The views of a scene show one set of named points, each view turned or mirrored, shifted and resized as a whole, with a little noise and some points left out.

Scene 1
View 1
Gutep: [ 2.41 -1.48 -1.15 -0.56 -0.77 -0.24  0.55  1.45  0.01  1.02  0.22 -2.47
  0.90 -3.05 -0.94  3.91  0.40  0.84  2.17 -2.34  0.47 -2.69 -0.72 -0.91
  2.34 -0.16 -0.59 -1.29 -1.00  1.13 -1.41]
Romal: [-0.10  1.27  0.48  3.40  2.09 -2.68 -0.82 -2.34  0.00 -0.56  1.81 -1.14
  1.55 -2.07  2.68  1.61  1.52 -1.07 -0.53 -1.15 -0.59 -1.86 -1.31 -1.42
  0.98  0.73 -2.89 -1.89 -2.10 -1.57 -2.00]
beki: [-3.57 -2.93  0.75 -0.80 -0.67 -0.54 -0.69 -1.78  1.21  2.06  0.16 -2.40
 -1.35 -0.76  0.74 -0.70  0.60 -0.20 -1.16 -2.37 -0.31  0.58  0.56 -1.53
  2.96  0.43  2.10 -0.66 -1.02  1.72 -1.91]
Vikif: [-1.92 -0.82  0.44  1.66  1.13 -1.85 -0.77 -2.12  0.67  0.49  1.18 -1.77
  0.01 -1.46  2.35  0.37  0.95 -0.71 -1.12 -1.92 -0.57 -0.60 -0.23 -1.51
  1.84  0.40 -0.84 -1.02 -1.72 -0.40 -2.00]
nirun: [ 0.27 -0.33 -0.20  1.62  0.89 -1.71 -0.37 -0.93  0.17  0.24  1.11 -1.76
  0.83 -2.22  1.53  2.11  0.87 -0.31  0.18 -1.81 -0.29 -1.76 -0.74 -1.33
  1.68  0.23 -1.66 -1.29 -1.69 -0.48 -1.80]
livaz: [ 0.74 -0.98 -0.78  1.51  0.96 -1.69 -0.11 -0.25  0.39  0.15  1.11 -2.08
  0.58 -2.50  1.96  2.39  0.50 -0.07  0.22 -2.28 -0.20 -1.86 -0.32 -1.25
  1.82 -0.36 -2.01 -0.71 -1.79 -0.66 -1.76]
Boz: [ 2.15 -1.47 -1.83  1.61  1.15 -1.72  0.32  0.79  0.38 -0.27  1.23 -2.32
  0.69 -3.09  2.48  3.38 -0.07  0.20  0.63 -2.69 -0.26 -2.41 -0.06 -1.13
  1.82 -1.11 -3.04 -0.03 -2.02 -1.15 -1.56]
siguz: [-2.88 -1.45  0.57  1.50  1.10 -1.91 -0.89 -2.56  0.95  0.75  1.04 -1.83
 -0.54 -1.11  2.85 -0.44  0.81 -0.80 -1.77 -2.07 -0.75  0.07  0.21 -1.59
  2.12  0.28 -0.42 -0.69 -1.72 -0.31 -2.04]
tabe: [-0.77  0.08  0.80  1.05  0.22 -1.24 -0.59 -1.59  0.09  0.82  0.87 -1.57
  0.87 -1.75  0.32  1.44  1.47 -0.41  0.19 -1.34 -0.18 -1.43 -1.16 -1.30
  1.84  1.09 -0.23 -2.11 -1.25  0.53 -1.89]
nune: [-0.41 -2.51 -1.02  0.87  0.71 -1.45 -0.11 -0.30  0.90  0.56  0.93 -2.46
 -0.44 -2.13  2.52  1.48  0.00  0.02 -0.57 -2.78 -0.41 -0.96  0.60 -1.35
  2.32 -0.85 -1.33  0.18 -1.77 -0.28 -1.75]
paga: [-2.15 -1.82  0.54  0.04 -0.16 -0.96 -0.53 -1.46  0.78  1.42  0.48 -2.14
 -0.42 -1.28  0.87  0.36  0.82 -0.18 -0.53 -2.07 -0.27 -0.34 -0.05 -1.41
  2.45  0.44  0.73 -1.03 -1.22  1.01 -1.89]
Nilup: [ 3.31 -3.14 -2.14 -1.92 -1.65  0.55  1.10  3.05  0.24  1.53 -0.26 -3.17
  0.29 -3.41 -1.61  4.75 -0.42  1.63  2.80 -3.10  0.76 -2.80  0.00 -0.78
  2.94 -1.06 -0.02 -0.38 -0.77  1.86 -1.15]
Fid: [ 1.21 -0.52 -1.05  2.29  1.49 -2.08 -0.11 -0.42  0.29 -0.35  1.46 -1.91
  0.96 -2.70  2.66  2.70  0.46 -0.26  0.14 -2.18 -0.40 -2.12 -0.45 -1.28
  1.48 -0.46 -2.94 -0.72 -2.07 -1.30 -1.69]
kiza: [-1.93 -0.55  0.97  0.78  0.29 -1.27 -0.77 -2.07  0.42  1.07  0.74 -1.71
  0.25 -1.32  0.73  0.45  1.31 -0.49 -0.49 -1.54 -0.29 -0.72 -0.70 -1.40
  2.00  1.01  0.33 -1.75 -1.28  0.61 -1.97]
Zar: [ 0.28 -2.11 -0.61 -0.48 -0.56 -0.47  0.11  0.33  0.51  1.24  0.33 -2.48
  0.06 -2.22  0.01  2.23  0.42  0.45  0.82 -2.38  0.09 -1.44 -0.14 -1.16
  2.59 -0.13  0.12 -0.83 -1.14  1.10 -1.56]
karu: [-1.92 -0.32  0.88  1.69  0.90 -1.80 -0.87 -2.33  0.47  0.58  1.08 -1.56
  0.34 -1.41  1.72  0.43  1.28 -0.80 -0.90 -1.57 -0.51 -0.74 -0.65 -1.42
  1.80  0.81 -0.60 -1.59 -1.56 -0.12 -2.06]
Pivin: [ 0.41 -1.19 -0.13 -0.13 -0.48 -0.64 -0.03 -0.09  0.20  1.12  0.40 -2.16
  0.50 -2.27 -0.34  2.33  0.82  0.25  0.98 -1.95  0.13 -1.69 -0.62 -1.15
  2.23  0.39  0.04 -1.48 -1.11  1.07 -1.61]
paf: [ 0.09 -0.38  0.14  0.93  0.29 -1.22 -0.30 -0.84  0.14  0.62  0.87 -1.83
  0.89 -2.18  0.52  2.06  1.09 -0.19  0.55 -1.68 -0.13 -1.76 -0.88 -1.25
  1.84  0.58 -0.76 -1.74 -1.40  0.29 -1.75]
tez: [-0.46 -0.42 -0.22  2.59  1.79 -2.40 -0.54 -1.57  0.49 -0.24  1.58 -1.73
  0.57 -2.11  3.10  1.41  0.83 -0.76 -0.72 -1.94 -0.62 -1.39 -0.34 -1.40
  1.49 -0.09 -2.46 -0.84 -2.08 -1.38 -1.87]
razo: [ 0.33 -0.28  0.83 -0.87 -1.40  0.04 -0.18 -0.22 -0.15  1.68 -0.05 -1.86
  1.09 -2.08 -2.51  2.46  1.51  0.36  1.90 -1.28  0.54 -1.98 -1.55 -1.03
  2.37  1.52  1.43 -2.82 -0.54  2.19 -1.60]
Maf: [-3.30  0.58  1.82  2.49  1.44 -2.33 -1.44 -3.80  0.46  0.45  1.39 -1.13
  0.37 -0.91  2.37 -0.66  1.84 -1.42 -1.77 -1.08 -0.83 -0.21 -0.89 -1.67
  1.46  1.46 -0.59 -2.02 -1.76 -0.51 -2.21]
kuro: [ 0.46 -3.49 -1.49 -0.82 -0.52 -0.41  0.39  1.07  0.78  1.28  0.23 -2.95
 -0.65 -2.45  0.85  2.33 -0.38  0.71  0.57 -3.22  0.03 -1.25  0.71 -1.15
  2.80 -1.05 -0.09  0.29 -1.31  0.93 -1.55]
View 2
tabe: [ 1.36  0.47  0.97  1.53 -0.14  1.41 -2.64 -1.28 -1.96 -3.51 -1.52  1.59
 -1.20  1.63  0.31 -2.28 -0.52 -2.16  0.35 -1.44 -0.98 -2.87 -1.01  1.54
 -0.47  1.81 -0.52 -0.79  3.59  2.32 -0.69]
siguz: [-0.55  1.18  0.23  1.39  0.46  2.00 -2.09 -2.54 -0.40 -4.40 -0.94  2.60
 -1.16  2.98 -1.38 -3.02  1.30 -2.83  1.45 -3.12 -1.11 -1.85  0.21  2.07
  0.30 -1.77 -0.06 -3.15  3.39  3.15 -0.35]
Fid: [-1.34  2.25  0.70  0.36 -0.75  2.21 -1.67 -2.20 -2.86 -2.22 -0.96  0.86
  0.40 -0.38  1.76 -2.19 -0.65 -1.28  1.05 -1.13 -1.30 -3.22 -3.26 -0.38
  1.12 -0.52  0.37 -2.77  1.18  1.55 -0.11]
karu: [ 0.50  1.17  0.86  1.38  0.06  1.69 -2.74 -1.99 -1.51 -4.27 -1.34  2.15
 -1.47  1.97 -0.67 -2.40  0.59 -2.65  0.82 -2.19 -1.29 -2.54 -0.45  1.56
  0.13  0.01 -0.61 -2.43  3.51  2.86 -0.59]
Nilup: [ 0.14 -1.83 -0.63  1.03 -0.56  1.32  1.00 -0.87 -1.01  1.20 -0.22 -0.82
  2.96  1.57  4.70 -4.09 -3.90  1.00  0.62 -0.77  1.29 -2.25 -3.75  2.26
 -1.60  2.83  3.23  3.67  1.85 -0.57  1.05]
kuro: [-0.98 -0.68 -0.83  1.13  0.00  1.76  0.42 -2.04 -0.03 -0.82 -0.05  0.58
  1.85  2.58  2.14 -4.03 -1.61 -0.30  1.42 -2.27  0.59 -1.55 -2.04  2.55
 -0.84 -0.23  2.56  0.61  2.20  0.90  0.84]
Vikif: [-0.28  1.33  0.52  1.21  0.11  1.85 -2.23 -2.22 -1.23 -3.99 -1.14  2.15
 -1.01  2.04 -0.65 -2.62  0.66 -2.51  1.11 -2.40 -1.26 -2.38 -0.56  1.46
  0.36 -0.86 -0.19 -2.77  3.10  2.85 -0.39]
Maf: [ 1.01  1.87  1.43  1.52  0.24  1.76 -3.95 -1.98 -1.78 -5.86 -1.81  2.88
 -2.83  2.02 -2.13 -1.77  1.70 -3.78  0.70 -2.36 -2.04 -2.80  0.49  1.33
  0.49 -0.27 -1.92 -3.90  4.18  3.84 -1.26]
nirun: [-0.11  1.34  0.78  0.86 -0.37  1.80 -2.01 -1.77 -2.32 -2.76 -1.17  1.18
 -0.31  0.62  1.12 -2.26 -0.64 -1.64  0.77 -1.31 -1.10 -3.01 -2.20  0.61
  0.35  0.56  0.01 -1.80  2.38  1.83 -0.34]
Romal: [-0.11  2.97  1.71  0.59 -0.61  2.08 -3.39 -2.07 -3.61 -4.15 -1.70  1.71
 -1.46 -0.60  0.21 -1.27  0.33 -2.58  0.59 -1.04 -2.24 -3.77 -2.25 -0.70
  1.38  0.14 -1.36 -4.03  2.25  2.59 -0.99]
paf: [ 0.79  0.56  0.73  1.19 -0.31  1.51 -2.11 -1.39 -2.02 -2.74 -1.31  1.12
 -0.35  1.21  1.14 -2.43 -0.96 -1.63  0.46 -1.30 -0.79 -2.87 -1.73  1.23
 -0.33  1.53  0.13 -0.71  2.95  1.81 -0.43]
kiza: [ 1.14  0.26  0.58  1.64  0.21  1.51 -2.48 -1.58 -1.05 -3.94 -1.38  2.01
 -1.38  2.61 -0.42 -2.71  0.08 -2.45  0.64 -2.16 -0.93 -2.31 -0.09  2.32
 -0.55  0.87 -0.37 -1.16  3.96  2.69 -0.58]
nune: [-1.62  0.89 -0.31  0.87 -0.05  2.15 -0.58 -2.49 -0.74 -2.19 -0.41  1.24
  0.90  1.90  0.96 -3.43 -0.28 -1.27  1.54 -2.48 -0.49 -1.92 -1.79  1.51
  0.29 -1.65  1.45 -1.98  1.92  1.74  0.41]
livaz: [-0.87  1.42  0.52  0.75 -0.46  1.98 -1.42 -2.00 -2.18 -2.15 -0.91  0.90
  0.47  0.46  1.57 -2.57 -0.78 -1.24  1.03 -1.35 -0.90 -2.86 -2.66  0.49
  0.52 -0.12  0.69 -1.83  1.84  1.56  0.03]
razo: [ 3.09 -1.61  0.74  1.95 -0.10  0.76 -2.00 -0.20 -1.59 -2.26 -1.60  0.69
 -0.66  2.25  1.74 -2.83 -2.29 -1.28 -0.36 -0.76  0.08 -2.84 -1.12  2.77
 -1.94  4.67  0.19  2.74  4.34  1.26 -0.52]
Pivin: [ 0.93 -0.43  0.35  1.45 -0.19  1.42 -1.38 -1.14 -1.41 -2.01 -1.04  0.84
  0.20  1.91  1.66 -2.98 -1.58 -1.12  0.43 -1.31 -0.13 -2.57 -1.72  2.03
 -0.90  2.04  0.81  0.82  3.15  1.36 -0.08]
Zar: [ 0.31 -0.66 -0.11  1.40 -0.05  1.48 -0.69 -1.44 -0.78 -1.60 -0.64  0.78
  0.75  2.32  1.73 -3.49 -1.57 -0.85  0.76 -1.75  0.23 -2.10 -1.72  2.40
 -1.01  1.19  1.52  0.80  2.93  1.17  0.27]
View 3
Zar: [-0.88  1.31 -0.90 -1.93  0.28  1.02 -1.07 -0.91 -0.72 -0.13 -2.18  0.49
  0.08 -1.26 -0.99 -0.69  0.72 -0.85  0.09  0.37 -1.54  1.65  1.13  1.44
 -0.57 -0.84  0.79 -0.26  0.18  1.06  0.59]
Romal: [ 0.92  0.11 -2.02 -1.66 -0.32 -1.27 -1.41 -0.30 -1.59  2.15  0.96  0.19
 -1.37 -3.61 -1.04  0.03  0.05 -1.73  2.27 -0.12 -0.18  2.38 -2.09 -0.47
 -1.13 -0.34  1.50 -3.10  0.31 -0.91 -1.58]
karu: [ 0.70  0.10 -0.49 -1.93 -1.39 -0.30 -0.26 -0.55 -2.04  1.65 -0.03 -0.17
 -0.37 -2.69 -0.98 -1.28 -0.09 -1.58  1.74  0.84 -0.59  0.66 -0.46  0.39
 -0.74 -0.81  1.12 -2.09  0.22  0.01 -0.67]
tez: [ 0.07 -0.10 -1.64 -1.76 -0.10 -1.27 -1.18  0.06 -1.78  2.18  0.85  0.59
 -1.26 -2.92 -0.15 -0.69  0.04 -1.30  0.99  0.09 -0.72  2.39 -0.76  0.17
 -0.79 -0.98  1.01 -2.57  0.14 -0.40 -1.20]
Vikif: [ 0.33 -0.12 -0.50 -1.89 -1.18 -0.58 -0.22 -0.30 -2.19  1.93  0.29  0.05
 -0.52 -2.59 -0.47 -1.50 -0.15 -1.44  1.17  0.86 -0.78  0.90 -0.10  0.47
 -0.67 -1.11  0.94 -2.09  0.15  0.08 -0.68]
beki: [-0.07  0.12  1.24 -2.10 -2.22  0.91  1.06 -0.77 -2.50  0.94 -1.39 -0.39
  0.85 -1.25 -0.61 -2.89 -0.18 -1.12  0.33  1.91 -1.36 -1.12  2.10  1.67
 -0.22 -1.58  0.47 -0.52  0.01  1.39  0.65]
tabe: [ 0.63  0.96 -0.80 -1.88 -0.97  0.50 -0.77 -1.10 -1.24  0.61 -1.13 -0.22
 -0.12 -2.51 -1.81 -0.58  0.28 -1.54  1.95  0.46 -0.63  0.87 -0.65  0.49
 -0.91 -0.29  1.28 -1.50  0.39  0.23 -0.32]
Pivin: [-0.42  1.50 -1.02 -1.94  0.06  1.10 -1.23 -1.14 -0.56 -0.21 -2.19  0.28
  0.04 -1.67 -1.60 -0.32  0.72 -1.04  0.84  0.24 -1.23  1.45  0.38  1.05
 -0.75 -0.49  1.03 -0.51  0.34  0.81  0.35]
nune: [-1.07  0.21 -1.04 -1.86  0.27 -0.57 -0.91  0.09 -1.70  1.48 -0.26  0.88
 -0.66 -1.72  0.36 -1.22  0.31 -0.80 -0.50  0.45 -1.48  2.23  1.17  1.10
 -0.45 -1.58  0.55 -1.33 -0.03  0.55 -0.15]
Boz: [-1.38  0.79 -2.67 -1.71  1.83 -0.86 -2.36  0.08 -0.64  1.16 -0.36  1.44
 -1.42 -2.07  0.11  0.26  0.76 -0.67 -0.36 -0.69 -1.39  4.16  0.14  0.62
 -0.73 -1.00  0.86 -1.57  0.14  0.01 -0.48]
paga: [ 0.05  0.41  0.18 -2.04 -1.42  0.57  0.13 -0.76 -1.94  0.89 -1.16 -0.15
  0.29 -1.76 -0.91 -1.78  0.03 -1.19  0.74  1.21 -1.15  0.06  0.96  1.11
 -0.48 -1.16  0.77 -0.98  0.17  0.89  0.21]
Gutep: [-1.20  2.27 -1.97 -1.87  1.47  1.39 -2.24 -1.24  0.41 -1.03 -3.00  0.83
 -0.18 -1.22 -1.65  0.58  1.23 -0.68  0.20 -0.47 -1.54  2.85  0.58  1.26
 -0.79 -0.29  1.04  0.12  0.44  0.95  0.73]
paf: [ 0.12  1.06 -1.28 -1.90 -0.18  0.42 -1.18 -0.91 -0.96  0.55 -1.26  0.22
 -0.38 -2.29 -1.46 -0.31  0.51 -1.32  1.33  0.16 -0.83  1.69 -0.35  0.59
 -0.88 -0.41  1.17 -1.32  0.32  0.23 -0.21]
nirun: [-0.01  0.70 -1.64 -1.76  0.07 -0.23 -1.41 -0.49 -1.12  1.07 -0.52  0.45
 -0.77 -2.50 -0.97 -0.19  0.35 -1.29  1.14  0.04 -0.82  2.23 -0.57  0.36
 -0.87 -0.55  1.13 -1.73  0.27 -0.01 -0.59]
Nilup: [-2.36  2.70 -2.02 -2.00  2.39  2.01 -2.53 -1.20  0.94 -1.84 -4.14  1.27
  0.08 -0.16 -1.19  0.55  1.62 -0.14 -1.21 -0.51 -2.22  3.29  1.97  2.01
 -0.55 -0.61  0.69  1.20  0.32  1.68  1.54]
Maf: [ 1.58 -0.53 -0.06 -1.83 -2.44 -0.78  0.42 -0.49 -2.79  2.44  0.91 -0.63
 -0.39 -3.34 -1.10 -1.73 -0.57 -2.02  2.57  1.16 -0.09 -0.24 -1.15 -0.09
 -0.83 -0.77  1.24 -2.88  0.26 -0.37 -1.18]
View 4
razo: [-0.30 -0.30 -0.35  3.07  0.92  1.41  1.56  3.00  5.08 -0.55 -1.18 -4.02
 -0.23 -0.70  0.38  2.76  0.97  2.14  0.14 -0.13 -2.51  0.86 -2.18 -0.31
 -0.71  2.23 -0.28 -2.39  1.33 -0.92 -0.31]
livaz: [ 0.46  1.04 -2.53  1.93 -0.13  0.66 -0.53  1.74 -0.95 -0.23  0.30 -0.39
 -0.38 -0.82  1.29  1.75  0.60  2.10 -0.67 -2.31  1.48  0.34  2.52 -0.40
  0.79  2.75  0.04 -0.31  1.18 -0.65  0.96]
beki: [-0.97  1.56 -2.48  2.68 -0.72  2.97 -1.36  2.12  1.08 -0.28  0.71 -0.06
  0.89 -1.23  0.78  0.59 -0.09  3.72 -2.18 -3.62 -5.70 -1.27 -4.70 -0.54
 -0.06  1.14  1.23 -0.08  1.04 -1.17  4.18]
kuro: [-2.69 -0.01 -3.27  3.98  1.14 -0.47 -0.30  2.27 -0.20 -0.63  0.54  0.43
  0.03 -2.52  0.71  0.70 -0.18  2.31 -0.42 -0.67 -1.58  1.02 -0.14 -1.32
  1.75  1.32 -0.77 -0.97 -0.79 -1.63  2.65]
karu: [ 1.92  2.17 -1.81  0.85 -1.36  3.09 -1.12  1.60  0.05  0.03  0.20 -1.13
  0.08  0.16  1.41  1.86  0.81  2.93 -1.72 -4.27 -1.09 -1.19 -0.36  0.19
 -0.67  2.89  1.44  0.24  2.66 -0.25  1.57]
siguz: [ 1.23  2.51 -2.73  1.05 -1.65  3.25 -1.95  1.36 -1.45  0.01  0.83  0.41
  0.41 -0.21  1.44  1.09  0.33  3.41 -2.45 -5.15 -2.03 -1.68 -1.07 -0.04
 -0.16  2.36  1.80  0.97  2.23 -0.52  3.20]
kiza: [ 1.23  1.62 -1.62  1.54 -0.86  3.01 -0.71  1.94  1.31 -0.18 -0.01 -1.59
  0.16 -0.14  1.07  1.89  0.66  2.99 -1.57 -3.57 -2.12 -0.94 -1.59  0.01
 -0.75  2.49  1.21 -0.33  2.38 -0.51  1.64]
Nilup: [-3.88 -1.93 -2.45  5.27  2.93 -2.46  1.65  3.07  2.37 -0.92 -0.32 -1.40
 -0.57 -3.15  0.16  1.50  0.01  1.31  1.37  2.59 -0.41  2.97  0.78 -1.61
  2.05  1.33 -2.41 -2.76 -1.88 -1.95  0.56]
nune: [-0.49  1.21 -3.20  2.31 -0.23  0.92 -1.07  1.60 -1.63 -0.25  0.81  0.69
  0.02 -1.33  1.21  1.05  0.10  2.58 -1.22 -2.88 -0.31 -0.07  0.96 -0.66
  1.08  2.11  0.31  0.12  0.68 -0.97  2.64]
Vikif: [ 1.46  2.19 -2.29  1.02 -1.34  2.81 -1.43  1.54 -0.90  0.00  0.54 -0.35
  0.20 -0.04  1.42  1.56  0.58  3.02 -1.92 -4.43 -0.85 -1.22  0.03 -0.02
 -0.19  2.72  1.39  0.45  2.37 -0.41  2.10]
Pivin: [-0.49  0.18 -1.63  2.85  0.60  0.85  0.43  2.45  2.07 -0.45 -0.26 -1.90
 -0.18 -1.12  0.79  1.94  0.62  2.25 -0.31 -1.00 -1.12  0.73 -0.36 -0.55
  0.18  2.25 -0.26 -1.35  0.85 -0.91  0.75]
nirun: [ 1.14  1.19 -1.97  1.48 -0.37  1.40 -0.39  1.78 -0.23 -0.13 -0.01 -1.19
 -0.43 -0.27  1.30  2.15  0.79  2.22 -0.77 -2.66  1.06  0.04  1.95 -0.14
  0.18  2.96  0.32 -0.45  1.79 -0.48  0.57]
tabe: [ 1.38  1.28 -1.24  1.54 -0.57  2.43 -0.07  2.05  1.83 -0.11 -0.35 -2.33
 -0.17  0.02  1.13  2.43  0.93  2.54 -1.01 -2.79 -0.85 -0.34 -0.34  0.09
 -0.74  2.76  0.83 -0.67  2.33 -0.42  0.48]
Boz: [-0.29  0.58 -3.18  2.37  0.47 -0.77 -0.36  1.60 -2.17 -0.30  0.49  0.32
 -0.64 -1.36  1.42  1.61  0.50  1.69 -0.09 -1.53  3.15  1.16  4.45 -0.76
  1.71  2.79 -0.65 -0.33  0.34 -0.83  0.82]
Zar: [-1.33  0.10 -2.23  3.33  0.83  0.46  0.21  2.42  1.32 -0.50  0.02 -1.02
 -0.06 -1.59  0.70  1.50  0.22  2.38 -0.37 -0.88 -1.51  0.78 -0.61 -0.80
  0.72  1.80 -0.45 -1.22  0.20 -1.22  1.57]
Gutep: [-1.59 -0.87 -1.86  3.79  1.65 -0.88  1.29  2.73  2.25 -0.66 -0.53 -2.06
 -0.62 -1.79  0.64  2.17  0.49  1.54  0.74  0.87  0.33  2.01  1.19 -0.90
  1.05  2.20 -1.39 -2.13 -0.18 -1.29 -0.06]
Romal: [ 3.52  2.28 -1.58 -0.15 -1.57  2.53 -0.90  1.27 -1.12  0.24 -0.07 -1.40
 -0.54  0.98  1.82  2.67  1.28  2.28 -1.30 -4.43  2.81 -0.77  3.48  0.46
 -0.65  3.98  1.26  0.38  3.41  0.24 -0.19]
paga: [-0.10  1.36 -2.16  2.28 -0.57  2.46 -0.91  2.05  0.88 -0.27  0.38 -0.68
  0.45 -0.82  0.94  1.25  0.29  3.14 -1.62 -3.22 -3.28 -0.77 -2.35 -0.38
 -0.06  1.91  0.94 -0.34  1.44 -0.88  2.63]
Fid: [ 1.13  1.29 -2.58  1.45 -0.31  0.58 -0.62  1.46 -1.82 -0.13  0.33 -0.19
 -0.53 -0.58  1.54  1.97  0.80  1.95 -0.60 -2.63  2.91  0.41  4.01 -0.31
  0.84  3.14  0.05 -0.05  1.45 -0.40  0.50]
Maf: [ 3.35  3.02 -1.49 -0.25 -2.41  4.61 -1.71  1.30 -0.19  0.23  0.26 -1.25
  0.25  1.18  1.68  1.99  0.99  3.42 -2.57 -5.99 -1.31 -2.26 -0.87  0.69
 -1.45  3.27  2.46  0.84  3.91  0.18  1.70]
tez: [ 1.90  2.11 -2.52  0.80 -1.21  1.84 -1.32  1.24 -2.07  0.02  0.53 -0.07
 -0.24  0.03  1.56  1.79  0.77  2.43 -1.45 -4.13  1.80 -0.63  2.76  0.00
  0.24  3.19  0.98  0.57  2.15 -0.21  1.28]

Which points are out of place in each view (at most two, in the order of its rows)? Write - if all are in place.
view 1 => -
view 2 => Maf
view 3 => -
view 4 => nune
